Points, in no order, along strands that fork and pass close to each other.
Two points are linked if the straight distance between their rows is under 76.7. Some points are linked to none.
mokif: [ 15  17  17   0 -23 -24 -18  11   7   1 -17 -10 -15  20 -25   6  10   1
  14  31  -9 -11  15  25  15  14  21   2  29 -13   2  16  28 -12 -14 -12
  12]
fov: [ 17  -1 -22 -16  10   4  11  -4  21   9   5  12  -9 -20  11 -15  23  13
  13 -21  10  -7  36  -5   4  -6   1 -11  -4  11 -12   8 -19  -2 -15 -17
 -23]
lum: [-13  -5   2   3   6  12  16 -15   0  29 -11  -8 -16   7 -32  17   4   0
 -17 -38   1 -15  10  14  -8  31 -15 -21   6  12  -8 -57 -14  -1   9  -3
  10]
Ked: [ 17   6 -10  -9  -8 -18  10  16  24  14  -5  -6  17  30   0   3   7   7
  20   2  16   2  15  16   1   3  14   1  30  -3  -2  30  18 -10   0  -3
   0]
rifog: [ 27  -1  19   7   4 -33  -7 -14 -19  -1 -24 -19 -25  -1 -12  10 -10 -20
   2   1 -20  -7  -6  -4  16   9  -6   3   5  -5  27 -45  11  10 -28  11
  19]
vus: [-42   3  15  13 -13  -5 -17  19 -28 -25   9  -9 -15   2 -16  -8  15  -9
 -20  47 -14  -8 -13  12  -5   2  12   5  18 -23   4  24   8  15   9   2
  12]
Doma: [-19  -4  -9 -13   9  27  13  10   1  -6  14  14 -12 -12  22  -2  19  19
  -4  -9  23  -6   5   0 -20 -27   7  -2 -33 -19  11  34  -8  -9   2  -5
 -31]
nunim: [ 18   0   2  -5   1   8  10 -16   8  29 -29 -24  -7   7 -10   7  -6  34
   4 -39  -1  -7  -9  -8  17  20  -5   5   7  20  -7 -40 -19  19 -22  -7
 -15]
bisit: [-14 -13  -5 -17  10   8  29 -21   3  18   1   5  -2  -5 -24  17   3  -4
 -18 -15  11  -8  14  -8 -10  14 -12 -21  15   0 -15 -34 -12   9   5  -1
  11]
Tof: [ -9  -4 -22  -4   0  32 -10 -14 -15  -5   3  22  42  -5  19   1  -4  -5
  11   7   8  39 -10 -15 -22   1 -22  35 -13  20  -2 -10  17 -14 -25  -6
 -15]
dup: [  7   1 -18  23 -15  21 -14  18  -8 -24  11  -2   4 -19   3 -25  -5   0
   8  18 -18   9  -1  17  26 -32  12   0 -27  -2  -3  25   2   4 -36   1
  17]
Dom: [ -2  -7   4  -7  14   6  21 -16  16   8   9  -3 -11 -33   8 -13  21  -8
 -13 -15  -1 -17  32  -4   2 -12  -8 -23 -14  -7 -22 -14 -28   1  28   3
   7]
zuzo: [  0  10   3  27  -3  18 -12   5  -9 -21  23   4   7 -23  15 -27   1 -13
   3  28 -18   8  -5   8  10 -25   7   4 -25  -4  -3  13  -7  -9 -14   7
  11]
zosaz: [  2   2   7  -2   5   2   8 -22  14  11  -2 -10 -18 -35   4 -21  22   3
 -11 -14  -5 -16  24 -21  19  -8 -10 -18   0  -7 -27 -26 -19  15  -1   9
  11]
befe: [ -7  14  25 -17 -13   0   8   0   5   1  -5   2 -26  -2 -35  -6  25   6
  -4  -2 -22 -26  12   2   3  23   4   4  -7 -19 -26  -8   0 -11  28 -35
  11]
Fepof: [ 23  -6  -6   6  -4 -18  -7   1   4  15 -13 -15  14  17   3  25 -14   5
   5   9  17   6  -9   1  18   7  11   2  22  13   3 -15  12   8 -30   9
   7]
Mador: [ 19   1  23   7  17  -5  22  16  -4   9   6 -18  13   3  27 -11 -12  -6
   5  -9   5 -10 -13  11   7 -26  -1  16 -24  -8  22  11 -22   6  12  24
 -24]
dudu: [ 41  24  15   7  10  -1   7   4   7   0  16  -1  -2 -15   9   8  -4  10
  14  10  -4  -4  17  27  21 -20  -7 -13 -14  -4  16   7 -16 -25 -14   0
 -15]
talo: [ -1  -2  -3  23  -2  21  -4   0   3  12  -1  -2  38  15  14  16 -37  -2
   4 -14  10  11 -41  13  -6  -4  -3  10   2  19   8 -11  -9   0 -11  12
 -17]
Kalov: [-19  12  -8   7 -11   6  -8   2   1 -42  -1   5 -25 -25 -36   4  15  11
 -16  22 -19 -13  -3  10   4   0  16 -13 -11 -19 -13  20   6 -12  24 -30
  14]
taf: [-21  14  22 -11   5 -16  11  -5 -32  -8 -18  13 -30 -11 -31   9  10  -1
 -25  20  -7 -18 -15 -11  -6   5  -4  -6   0   6  24 -27  -2  -2  11  -7
  18]
siro: [  9  11 -39   0 -17   4 -28   2  26 -38   2   7 -14 -23 -20   4  10  19
   0   8 -16   6  18   9  17  -8  15 -19 -22  -1 -21  16  18  -7 -24 -18
  22]
Mazat: [-10 -14   0 -19   7 -11  19 -10   1  15   1  -2  -3   7 -15  23  10 -13
 -11   7  14  -7  23  -4  -6   9  -6 -22  27 -17 -12  -8   5  16   8   6
  11]
Pufa: [  6   7 -34 -10  16  -6 -21  -4  18  -6  17  22   5 -25  37  -8   6   1
  12  -8   2  20  23   0 -24  -8   4  -3 -35  14   8  21  -1 -13 -11   5
 -41]
Puv: [ -9   7  19  14  13  14   0  -7 -34  -7  16  -7  11 -27   6   0  20  17
   0  29   7   1 -25 -11  13 -26  -5   7 -13  -5  17 -30   3   3 -25  10
   2]
sug: [ -8 -17 -20  22  -4  15 -13  -2   9  10   2  -7  41  20  31  16 -42  -3
 -10 -19  14  19 -32   3 -19  -1  -2  -3  14  16   0   9 -14   4   7  17
 -10]
Lig: [-24  -8 -16   0   0   7 -10   1  11 -20  16   1 -11 -17  -3 -29   3 -13
 -10  16 -13   9  21  -1   3   5   8  -9   5 -16 -27  32   3   3 -15   7
  18]
fadan: [ 14  -1  18   8  19   8  20   8 -12   6  10   2  21 -16  30 -16 -17  -2
   2  -2   7  -3  -2  15  -3 -30  -1  11 -25   6  21   8 -36  -7   0  17
 -24]
sep: [  9   9 -35 -22   3   4  -5  -3  37  -4   9  17 -20 -22  -3   6  26  10
   5 -24   5  -8  42   8  -9 -18   5 -20 -24   0 -10  17  -7 -19   9 -23
 -16]
zipu: [-16 -19  -5  -7 -11 -26  -3   4  -1   6 -10   1  -6  20  -4  25   3 -15
 -12  20  14  -3  17  -4  -9  30  16 -18  39  -6   5   1  28  14   9   2
  27]
Luri: [ -3  -6  -1  10  -7  17  18 -10  13   9 -13 -13 -13 -18   6 -33  22  13
  -2 -20  -5 -21   7 -27  36 -17  -9 -11  -7 -12 -21  -3 -21  29   1  10
 -11]
Pesu: [-14  -7   7   7 -10  23 -15   2 -27  -7  24  -7  24   4  33 -13   3  -2
   2  23   5  23 -24 -19  -1 -31 -10  28   5  -4  -4  16 -11  18  -1  19
 -11]
tisez: [-11 -13  -9  -8  13  27   3   3 -23   6  19   6   1  -6  36   2  16  22
   6   0  20  15   3 -17 -13 -25 -14   8 -11  -9  17  20 -11   5 -11   2
 -42]
Pabe: [ 23   2  20   3  20 -14  -1 -14 -14   9 -19 -27 -14  -3  -5  12  -7   1
   0  -3   0  -1 -15  -6  28  -4 -10  11   4   0  19 -52   4  14 -37  15
   5]
Vos: [-31 -10   8   2 -18  23 -16  -4 -49 -20  21   1  10   3  14   0  21  -1
  -2  34   5  21 -17 -17  -9 -12 -19  22   9  -9  -1  -1  14  13  -8  11
  -4]
nog: [-23 -11 -13   5  19   2  -2  -4 -23 -10  14  19  15 -17   2  -2 -16 -21
 -14   3  -8  23  -1 -16 -30  19  -3 -12   6  14  -8 -17  -8  -8  -5  17
  21]
Rafid: [ 23 -10  10  18  -3 -27  -8   0  -3   6 -22 -24  -5  13  24  13 -23   1
   1  -2  24   6 -26  -5  42   9   7  19   2   8  11 -12  29  11  -6   5
  13]
dozut: [-16   0  32  18   3   1  -7  -4 -29 -10   4   3   6  -8 -10 -12  11  -4
  -5  38  -6  -3 -41 -18   5 -18  -3  31 -10  -4  18 -28   5   6 -10  17
  12]
milok: [ -2  -4  22   5   1 -19  20  10   9  19 -11  -1   4  29  -9   9 -15 -26
  -7 -27  -6 -12   7  23 -15  31  -7 -17   4   6  -5  -1   5  -3  46   4
  20]
bep: [ -4  -7 -31 -19  -4  12 -12  -4   3  12  10   6  18  26   8   5  -7   4
   5   7  24  30 -10 -18 -19   3 -13  17  27   8  -2  21  13   7 -17  -3
 -16]
nosub: [  4 -15 -24  -1  12  28 -10   2 -26  11  17  13  12  -7  38  -4  11  26
  20   1  10  32   7 -16  -1 -19  -9  16  -2   2  17  19  -4   3 -26   1
 -58]
vota: [ 27  -2 -26  -3  13   2   4  14  16  16   2  -3  30  18  20   2 -30  -6
   9 -12   6  24  19  29 -14   1   0  -9  17  14  12  10 -16 -10 -16  18
 -15]
vot: [  3  -6  -9 -16  24  -4  -7  -3  13 -15  16  23   7 -20  32 -15   0  -8
  -4 -17   6   5  17   3 -36 -17  17   8 -37  10  -1  10 -26 -24  16   6
 -22]
viso: [  4  13  10  12 -32   0 -13  13   3 -12 -19 -24 -15   5 -17 -28   6   7
   6   8 -17 -24  -9   9  37  -4   6  12 -13 -23 -11  16  15  21 -20   6
  12]
Veb: [  4   4  36   0 -10 -18   1  -1   9   0 -21 -20  -8  21  -6 -29  -6 -11
   3 -14 -24 -19 -19 -13   6  16   5  36  -1  -5 -21  -2  -4  11  26   6
  11]
komol: [ 14  19  15   3  -9   1  -4 -16   8 -15  -8  -2 -47 -27 -18   6  19  13
  -1   4 -17 -23  10  15  39  -2 -24 -29 -15 -18  -6 -23   8   2  17  -2
  17]
ses: [ 19  -7  -9   5  -1  -2   0  -3  11  19 -22 -23   6  17  -5  21 -18  16
   0 -22  11   5  -8   5  13  17   3  -4  20  20  -8 -33  -3  11 -26  11
  -2]
rema: [ 16  18   4 -17  -6 -14   3  15  16   6   0   0   7  29 -18  12  10   7
  17  23   5   0  11  31   0   4   9  -2  28 -14   6  30  15 -22  -6 -11
   3]
mabi: [-20  -8  -2   5   0  30  -3   5 -31 -18  12  32  40   5  13   0  -4 -17
   8  15 -10  33  -8  -1 -35   0 -27  37  -3   8   2   7  23 -20   1  -8
  -3]
Numo: [ 10  -7   4 -25  10   3  26  -6  18  23   1  -2   1 -10  10 -10   1 -19
 -10 -23   4 -19  43  15  -8  -6 -14 -15   4 -13 -16   5 -31   0  29  -1
  -4]
kegi: [-22 -11   8  25  -1 -11  10  11   7   6  -9   4  10  33  -6  13 -28 -22
  -5 -22   2 -11 -17   8 -24  20   5 -16  18  16  -3  -1   1  -6  22  14
  15]
fide: [ 31  16  -7  -2   1   8   5  16   9   2  15   6  -1   0  12   3   1  13
  10   6   9   9  30  35  14 -26  -4 -21   1 -11  17  34  -6 -26 -14   2
 -16]
susok: [ 28  10  13 -11  -3   0  -2  -4   6  19 -19 -21 -22  31  -8   3  -3   0
  13 -47 -12 -13  -3   4  17  34  -9   4  -8  -4   3 -64  13  15   5  -2
   4]
givap: [-11 -14  12  12  -1   8   0  12 -17  -5  16  -9  36  12  19  -8 -22 -18
 -12  13   4   6 -29 -15 -12 -13  -8  20   2  -1   7   6  -8   8  17  27
  11]
Til: [-11 -12 -35  -9  -6  19  -4  12  12  -8  19   3 -12 -12  14 -27  -2  -4
  -3  -3   0  11  32   8   5 -15  -2  -8  -6 -13  -3  51  -1   2 -15   3
  -9]
zogep: [  7   3  11  13   8  18   2   9 -14  -9  25  12  20 -19  28 -17  -5  -7
  10  15  -5  15   8   9  -8 -32  -3  16 -25  -4   8  15 -15 -15  -7   3
 -15]
kevi: [  1  14   4 -12   8  -4   3   5   1  -6  17  16   1   5 -14   6   4  -3
   3  28  -1  12   9  15 -13   1  -2  -9  15 -14   8  28   4 -25  13 -13
   5]
novef: [ 13   2  18  -1   9  -8   3 -12 -14   6 -14 -27 -15  -9  -3   0  12  21
   0   1   4 -11 -17 -21  40  -9  -4   9   0   0   6 -34  -2  20 -38   9
  -5]
Pubu: [  4   9 -22 -13  -5   6   2  -2  31 -19  15  15 -22 -12 -16  11  28  20
   9  -4   6  -5  23  11  -9 -14   4 -18 -19 -13  -9  26   6 -26   8 -33
 -15]
sem: [ -2 -11  -1  12 -15   6  14   5   8  11 -11 -20  -8   5  14 -20  10   9
   2 -18  -2 -26  -5 -20  32 -27   4   6  -9 -18  -4  31 -16  34   9  11
 -25]
tefor: [-28  -7  -9 -19  -2   7  -4   3 -27  -9   9  22   1   6 -26  12  16   5
   0  31   9  18 -12 -14 -29  18  -5  11  20  -3   4  -3  23  -5 -20 -14
   7]
vifus: [-19  -1  -5   5  14 -13  -4  -8 -17 -13   1  22 -12 -19 -12  -7 -11 -17
 -25   8 -17  12  12 -22 -15  12  14 -13  10  14  -9 -17 -18  -9  -1   5
  34]
zelo: [ 16 -13   1 -25  21   4  27   6  17  21   2   6   3   5  17  -8  -9  -8
  -5 -27  14  -6  39  20 -20  -3  -5  -8  -1   1   6  15 -33  -8  17   8
 -19]
nar: [-26 -11   4  -2  -6   9  22 -10  -6   6  -2   1  11  25 -27  20  -9  14
 -10 -11  23 -16 -41 -15 -23   2  -8  10  10   4   1 -15  -4   3   9  -2
  -3]
Lide: [-11  -2   4   7   0  -3 -13   8  10 -16   5  -1  -5  -4 -12 -29  -7 -22
  -8  16 -23   4  19   6  -1   9  17   3  23 -16 -24  34  -2  -3  -5   4
  18]
buz: [ 28  -8 -11 -19  16   1  20  11  16  19  -1   0  16  15  21  -1 -24  -8
   0 -22  11  11  26  31 -18  -1   4  -6   7  12  16  14 -32 -12   1  13
 -16]
nufuv: [ 22 -10 -26  -7  15  12  -2   8   3  13   0  24  11  -7  19 -16   4  22
  24  -9  10  23  13   2   0  -8   8  15   7  17  26  20 -17  -3 -32  -7
 -50]
Podiv: [  4   6  19 -25 -23 -10  -9  -2  21  27 -11  -7 -10   5   1  -8   2  -9
  14 -10 -15 -30  31  -1  23  21  -2 -12  14 -11 -34 -25   9  25  15  -1
   3]
mana: [ 28  23   5  14  14 -15 -15 -19   6 -11  12   5 -13 -33 -11  28  10  20
   6   2  -3  -3   9  -2   5 -18   5 -21 -18   9  -8 -30 -15 -18   8  -9
  11]
kosut: [ 23  -6  20  15  13 -19   9   8   5   4  -4 -25  13  11  30  -9 -12 -12
  10 -18   8 -13 -25   0  21 -14   0  22 -22  -3  16  19   1  13  22  12
  -5]
geze: [ -4  12 -10 -15   4   8   7   7  18 -16  21  15 -16  -9 -17   4  17   5
   0  19   5  13  20  15 -14  -3  -5 -15   3 -17   1  37  12 -30  18 -26
  -2]
Nodi: [ 13  18   6  -6 -14  10   9  -7  16  -1  -4  -7 -30 -24 -10  -2  18  16
   1 -12 -11 -29  22  16  35  -8 -25 -32 -21 -23  -9   0   1   6   3 -11
   3]
bili: [-32   0  27  19 -10  -9 -18  15 -49 -10   2   4  10  10  -5   9  -2 -22
  -9  46 -14   1 -25 -11  -6  -1   2  22   9   6  30 -20  19  19   0  17
  12]
soku: [ -8   2  23 -16  -6  -1  17  -5   4   4  -7   2 -13   3 -33 -12  19   9
  -2 -16  -3 -24  -2  -9  -7  13   4  18  -7   4 -21 -20  -9 -10  20 -22
  17]
gub: [ -7  24 -29   7   8  -1 -38 -13  18 -40  11  12 -18 -15 -25  28   5   1
  14  18 -20  11   4  -2 -16 -15   8 -23 -13  -3 -12  19   2  -9  28  -5
  -1]
muped: [-19   9  13   4   6  -7   2   0 -42 -12  -6  22  -9 -13 -23  16   0  -2
 -17  24   0   4 -18  -8 -12   0   4  -8  -5  19  29 -41   4 -10 -11  -4
  18]
bamup: [  6   2  10   3   0   8   1 -15   4  23 -22 -20 -21  22 -15   9  -4 -11
   0 -53  -9 -18  -3  10   2  40 -18 -11  -4  -1 -10 -64   1  14   5   4
   8]
Dor: [-13   1   8   0  -2  11 -13  25 -25  -6  22  19  39  20   7  -5 -12 -30
   9  29 -12  32  -3  12 -29   2  -6  30  15   5   7  21  19 -14   4   2
   3]
vekez: [ -2 -16 -15 -18  12   2   0  -2  16 -10   3  20  13 -11  12 -36  -4  -6
   5 -27   7   9   4  -6 -33  -5  18  26 -27  25  -7  19 -22 -23   7 -10
 -20]
vabi: [-29   0  16   9  -6 -12 -26  14 -38 -14  12   2  -7   5  -3   4   4 -22
 -12  53 -11   6  -6   4 -10   2  15   7  22  -7  13  11   9  13  -2  10
  15]
Senu: [ 33  19   8  11  20  -5   4  -7   3  -3  14   2   5 -31   7   3   4  15
   8  -1  -2  -1   6  10   7 -23   6 -13 -27  14  -1 -17 -19 -19  -7  -7
  -2]
Dopok: [-15 -19 -28 -22  -2  10  -9 -13  11   8   3   9  16  17  -3 -15 -24  -9
  -9  -6  14  23 -15 -24 -26  10  -9  25  21  15 -15  22   0   3  -7  -5
  -8]
kedeg: [ 37  -8 -10  -1   1  -8  11   3  17  33 -20 -12  12  10  10  10   1  21
  20 -27   8  -8  23  -1  24   3   6  -5  16   9   4  13 -19  21  -4  -1
 -35]
peret: [  5  14  21  -9 -13   9  21   7  11  -4  -1 -19 -20  -1  -9  -4  19   9
   6  -3  -2 -34  -4  18  18 -12 -12 -12 -23 -29   4  24   3   8   8  -7
  -8]
sepa: [-10  21  25 -17   0 -26   8   2 -12   5 -25  -1 -36  12 -18  17  10 -22
 -16   4 -20 -28   5   8   6  26  -6 -16  12 -15  11 -13  16  18  45 -10
  18]
sepu: [  7 -22   0  11 -17 -18   2 -11  18  13 -21 -13  13  10  26  -3 -30  -9
 -19 -22   8  -4 -15 -23  14   5   9  13   8   8 -20  13  -5  17  34   7
  16]
vogo: [ -6  15  -1  12   4   7   2  -8 -23  -4  -5  21   2  -7 -26  26  -9   4
  -4   6  -5  10 -14   5 -14  10   6 -15  -4  24  17 -53   2 -27 -28 -10
   9]
Lafik: [-12  -1  26 -12   9   7  25   5 -16  -1  23  -6   5  -2  -2   8  20  11
  -6  14  21 -16 -22   1 -17 -17 -10   2 -10 -22  20   9  -3  -9  13  -3
  -8]
gemik: [  9   6 -19  -4  -7  12  -3  18  21  -3  14   0 -10   4   4  -8  -4  -2
   2   6  -5   4  39  31  13 -18  -1 -23   4 -21   2  55   4  -5 -14   8
   0]
niv: [-12  19 -14   8   5  -3 -22  -6  14 -40   1   5 -23 -11 -32  22  13   8
   5  13 -24  -9   1   4 -11 -12  23 -15 -18  -4 -15  20  -7 -18  51 -21
   5]
Vopi: [  4   0  -5  10 -27  12   3  19   0 -22  -9 -16  -6 -16 -19 -31   2  13
  -5  10 -26 -13   4  16  36 -17  10   3 -27 -13 -11  21  -1  12 -25  -2
  17]
gafup: [ -7   6  29  -4   2 -24   6 -10 -14  -4 -14  -5 -36  -1 -22  14  26 -10
 -14  20  -6 -26 -10   0   6  11  -8  -9  10 -24  20 -15  14  26  13   4
  11]
fifis: [  2  13  11   3   4 -19 -10   8 -15  -2 -15  20 -19   0 -19  -8 -28 -23
 -12   9 -31   8  24   4 -11  22  17 -14  25  17 -10  -4 -12 -13   2   1
  34]
sele: [-32  -6 -28 -13  13  -2 -16 -10   4 -11  21  10   2 -20   7 -20  12   0
   3  15   3  30   2 -30 -19  14 -16  13  -8   6 -20  17  24 -11 -17  -5
   0]
beko: [ 11  -8 -33 -12   0  -5  -8  11  18  14  10  -3  19  25  13   0   5   4
  19   5  23  24  10  -4   4  -4   9   5  31   0   1  40  10   7 -18   4
 -12]
Dibod: [-33  -3 -12 -15   6  -7 -16  -6 -20 -22   8  26   0 -14 -12   2  18   0
   1  27   2  18  -6 -25 -27  17   6  11   3   9  -2  -3  27 -20 -20 -17
   7]
dur: [ 18  13  21   5 -15 -16 -14   1   6  -3 -11 -15 -23   8 -16   4   7   3
  10  16 -13 -17  10  16  26  11   4  -6  10 -19  -8   7  13   9 -28   0
  12]
puden: [ 37  -2  -2 -13 -11 -11   9  10  30  40 -22 -15  14  15  21   2  -8  11
  23 -27   5  -9  27  10  16  20   4  -7   8   9 -14  -9  -1  15  12  -4
 -17]
Deri: [ -7 -18 -11 -19   8   5  14  -8  17  -1   1  12  13  -3 -11 -28  -1   3
  -4 -22  13   8   0 -15 -22  -1   2  21   4  18 -15  16 -19  -9   2 -12
  -8]
kip: [ 23 -12 -12  -6  15   9  11   0   4  18  -5   6   2 -14  10 -12   3  26
  16 -20   5   1  22  -5  15  -2   7  -2   8  17   9  12 -34  10 -18  -4
 -32]
Begu: [-10   6 -38   1   8   0 -26  -6  12 -19  28   7  -3 -29  38  -1  10   3
   3  -3  -6  17  25  -7 -21 -20 -10 -19 -39  -1  -3  23  11 -10  -8  10
 -27]
Renik: [ -5   9  21 -12  -2 -18  13   4  -1  18 -19  -2 -18  24 -16  14  -7 -27
  -8 -20 -20 -21   9  14   0  31  -6 -15   6  -5  -3 -25  14  10  45   2
  24]
logoz: [  6  20 -40   2  -4  -3 -46  -5  25 -42  17   7 -12 -20 -14  19   6   7
  11  13 -24  12   5  -6  -6 -22   5 -19 -30  -1  -9  23  14  -8  -4  -6
   4]
derok: [  8   8  -9   3   1  -3 -19  15 -12   2  14  15  30  21   6   3 -12 -18
  20  33   0  37   6  21 -12   2  -1  11  27   7   9  10  19 -14 -20   8
   9]
Gof: [-24   8   2  -4  -8 -22   7  13 -12   5 -23   9 -16  30 -27  37  -6 -16
 -18  12   3  -8  -1   8 -23  25   9 -24  33   9  22 -10  23   5   9  -4
  16]
sizem: [  4  11  -3  14   3  19   4  -2   2  -1   0  29  27   0 -26   3 -15   5
  16  -7  -3  16 -21  17 -20  11   8  11 -11  29   6 -37  -2 -35 -25 -14
   2]
tuvu: [ -1   4  13   1  11   9   7 -16 -21   0  12  -9  -1 -25  -3   7  28  34
   1  19  20  -7 -17 -18  20 -19  -2  -5  -8  -4  10 -29   5   3 -32  -2
  -9]
tuta: [-11 -14  12  34  -7 -27  -3  15 -12  -6 -24  -3 -13  21  -1  21 -28 -22
   4  -8  13  -4 -38  17   6  27   8  -1   0  12  31 -19  42 -10   4  -2
  13]
zorek: [ -4   8 -11   2 -28   1 -16  -8  25 -23 -13   3 -20 -23 -25  -8  25  13
   0  -3 -21 -14  26  -7  17   6  17 -11 -11  -7 -37  -7   5  -1 -13 -21
  23]
kupav: [ 32   8  22 -15  -7 -30 -11 -10  -5   8 -25 -11 -32  19  -9  17   2  -7
   9 -15 -16 -15   6   1  14  33  -5  -8   5 -16  19 -48  25  15  -1  -1
  14]
fimu: [-19 -15   9  31  -6 -17   6  15  -6  -4 -12   1  13  23   7  16 -34 -13
  -2  -8  18  -8 -39   8  -4  16   9  -5   5  11  11  -2  25  -6  23  10
  14]
kar: [ 19   5 -22   3   7   3  -4  11   7  15  11   6  39  20  14   6 -25 -10
  13   9   4  38   5  25 -20   3  -7   0  26   8  12  -2   4 -16 -23  14
  -1]
mep: [-19 -14   7  18  17  10   3   3 -30 -10  17  11  35  -9  16 -10 -23 -21
 -15  17  -8  17 -14 -18 -19  -2 -17  10   5   6  -2 -14 -15  -1   8  28
  12]
Bebe: [-23 -11 -30  -4  10  -2 -13 -14  19 -16  17   6  -5 -30   5 -32   9 -12
  -2   2  -8  15  10 -25 -10   4   1   1  -6   1 -32  16  -2  -3 -12   2
   7]
Bafik: [-15  -2   6  20 -17 -25  -4  10 -11   1 -34  -6 -22  30 -24  31 -11 -19
  -2  -7  -1 -10 -19  11 -12  22  10 -16  15  16  40 -29  25  -4  -7   0
   9]
ripov: [ -8   6  11   0  -2  19  23   7   0  -9  19  -2  -9 -12   7  -2  20  12
  -4   4  11 -17  -1  12  -3 -27  -1 -10 -37 -27  14  29  -8 -10   8   1
 -17]
luz: [ -6 -27 -26   7  -2   2   3   0  17  16   2 -10  28  21  33  26 -28   2
 -21 -19  33  18 -14  -5 -10   8   0 -11  21  10   4  11   0   3  18   9
  -7]
suto: [  2  -3  17   0   5 -16  -3   8   4   1  -4   5   9  10 -10 -21 -24 -25
  -4   5 -23   3  11   8 -15  17  20  10  24   6 -20  14 -15  -6  11  13
  29]
bugin: [ 11   4   0  19   1  23   2  -3  -1   7  -6   3  35   1  -9   0 -30   3
   9  -7   1  17 -29  10   0  -4   6  23  -6  29   9 -25 -18  -5 -26   0
  -7]
sotul: [ -1 -30 -10   9 -10  -8  15 -11  25  20 -15 -14  15  11  30  11 -28  -9
 -21 -27  27  -2  -4  -6  11  11  -1  -8  15   9 -13   2   4  13  40   3
  10]
tob: [  1 -10  16   1 -19 -22  -2  -8  21   7 -25 -21  -6  10  23 -22  -4 -10
  -9 -17  -6 -21  -8 -31  23  15   5  18   1 -14 -24  -3   9  23  43   3
  10]
bab: [  5 -12  -2  19  -7   3   3   2  -4  16   2 -20  -5   3  35 -10   1  12
  -6 -13   4  -7 -12 -25  29 -31   6   4  -7 -11  12  33 -22  36  13  12
 -28]
puli: [-23  -9   6  12  -5  13  10 -15  -7   3 -13   5   7  13 -27   9 -20   7
 -15 -27  10  -9 -45 -15 -15   6  -5   8   5  15   2 -37 -13  -4  -9   2
  -1]
mirat: [  1   1  27 -12  -9   4  13 -10   3   9 -18 -12  -5  20 -16 -22   1   4
   1 -26  -5 -21 -27 -19  -1  12  -6  36  -9   5 -19 -23 -17  12  27  -5
   5]
kidu: [ 28 -10  12  18  -2 -21   4   6   0   4 -16 -20   8  16  37  -3 -11   8
  10  -5  21   1 -26  -1  40   4   8  18 -10   6  11  15  22   8  12  -6
   5]
Ronos: [  3  -6 -35  -8  12  18 -11  -9  -1   3   6  17  35 -15  23  -9  -8   9
  15  -5   8  39 -10 -14 -26   6 -15  24 -11  31   5  -7   3 -11 -20  -9
 -26]
Soze: [ 20  22  15   8   6 -14 -10 -22   4 -14   4   1 -35 -35 -18  19  24  19
   0   0  -8 -17   9  -2  22  -3  -8 -22 -23   2  -6 -41   1 -13  10  -8
  18]
risi: [  6  11 -20  -5   7  14 -11  -1 -11  -8  31  11   5 -20  14  10  21  14
  17  21  10  19  14   3  -2 -11  -8 -14  -5  -8   8   6  18 -16 -27 -10
 -11]
niri: [ 12   7   9 -13  -9   4  18 -16   2  18 -26 -22  -5  18 -14   2   6  22
   0 -39   6 -16 -28 -30  17   6 -10  24   1   9  -8 -24  -9  24   0 -12
 -16]
lugu: [ 17   2  14 -25 -19  -8   2   4  31  36 -14  -8   4  21   9  -3   1  -4
  20 -18  -2 -16  35   4  22  26   4  -5  16  -5 -29  -9  12  17  20  -8
  -2]
Pinuv: [ -1 -10  -4  14 -15   7 -11  -6 -18  11  14 -24  15   7  34   3  -1  12
 -12   7  14   9 -34 -36  20 -35   4  12  12   3   3  18 -13  31   3  13
 -10]
kife: [-40  -1  -2   5  -8   9   1   6 -18 -33   8   1 -16 -11 -28 -21  25   2
 -25  32 -12  -7 -10   4  -7   5  14  -3   4 -23  -4  20  13   0  14 -18
   8]
teb: [-29  -2  26  -7  11  -3  31   6 -25  -2   9   0  13  14 -21  24   5   0
 -12  11  12 -16 -32  -3 -25   1 -13  -1   7  -7  19  -2   5   1  18   6
   9]

A fork is a point with three links, a tip a point with one. Leave the first point through the second and follow the links. Name the first fork or tip that comes.
ses; Fepof -> rema
Rafid; Fepof -> mirat
gemik; fide -> ripov
mep; nog -> Lig
Kalov; niv -> zorek

Follow the links from the first point to the second, and from the first to the third. Name the last point that the two ways share.
viso; Begu; kip -> rema
Podiv; mokif; Soze -> kip
nar; Podiv; fide -> ripov
Nodi; nufuv; puli -> ripov
geze; dup; Begu -> rema
Dibod; Soze; bab -> Lig
sele; mep; fide -> Lig

Name the points in between on the shortest way along the links from the first point to the second, in order.
fide; suto -> gemik, Til, Lig, Lide
kegi; vogo -> milok, Renik, sepa, gafup, taf, muped
sele; Lafik -> Bebe, Lig, Til, gemik, fide, dudu, Senu, mana, Soze, komol, Nodi, peret, ripov
sepu; zogep -> tob, Veb, mirat, niri, nunim, ses, Fepof, Rafid, kidu, kosut, Mador, fadan
milok; Pabe -> kegi, fimu, tuta, Bafik, Gof, zipu, Mazat, bisit, lum, bamup, susok, kupav, rifog
kife; Pabe -> vus, vabi, bili, dozut, Puv, tuvu, novef
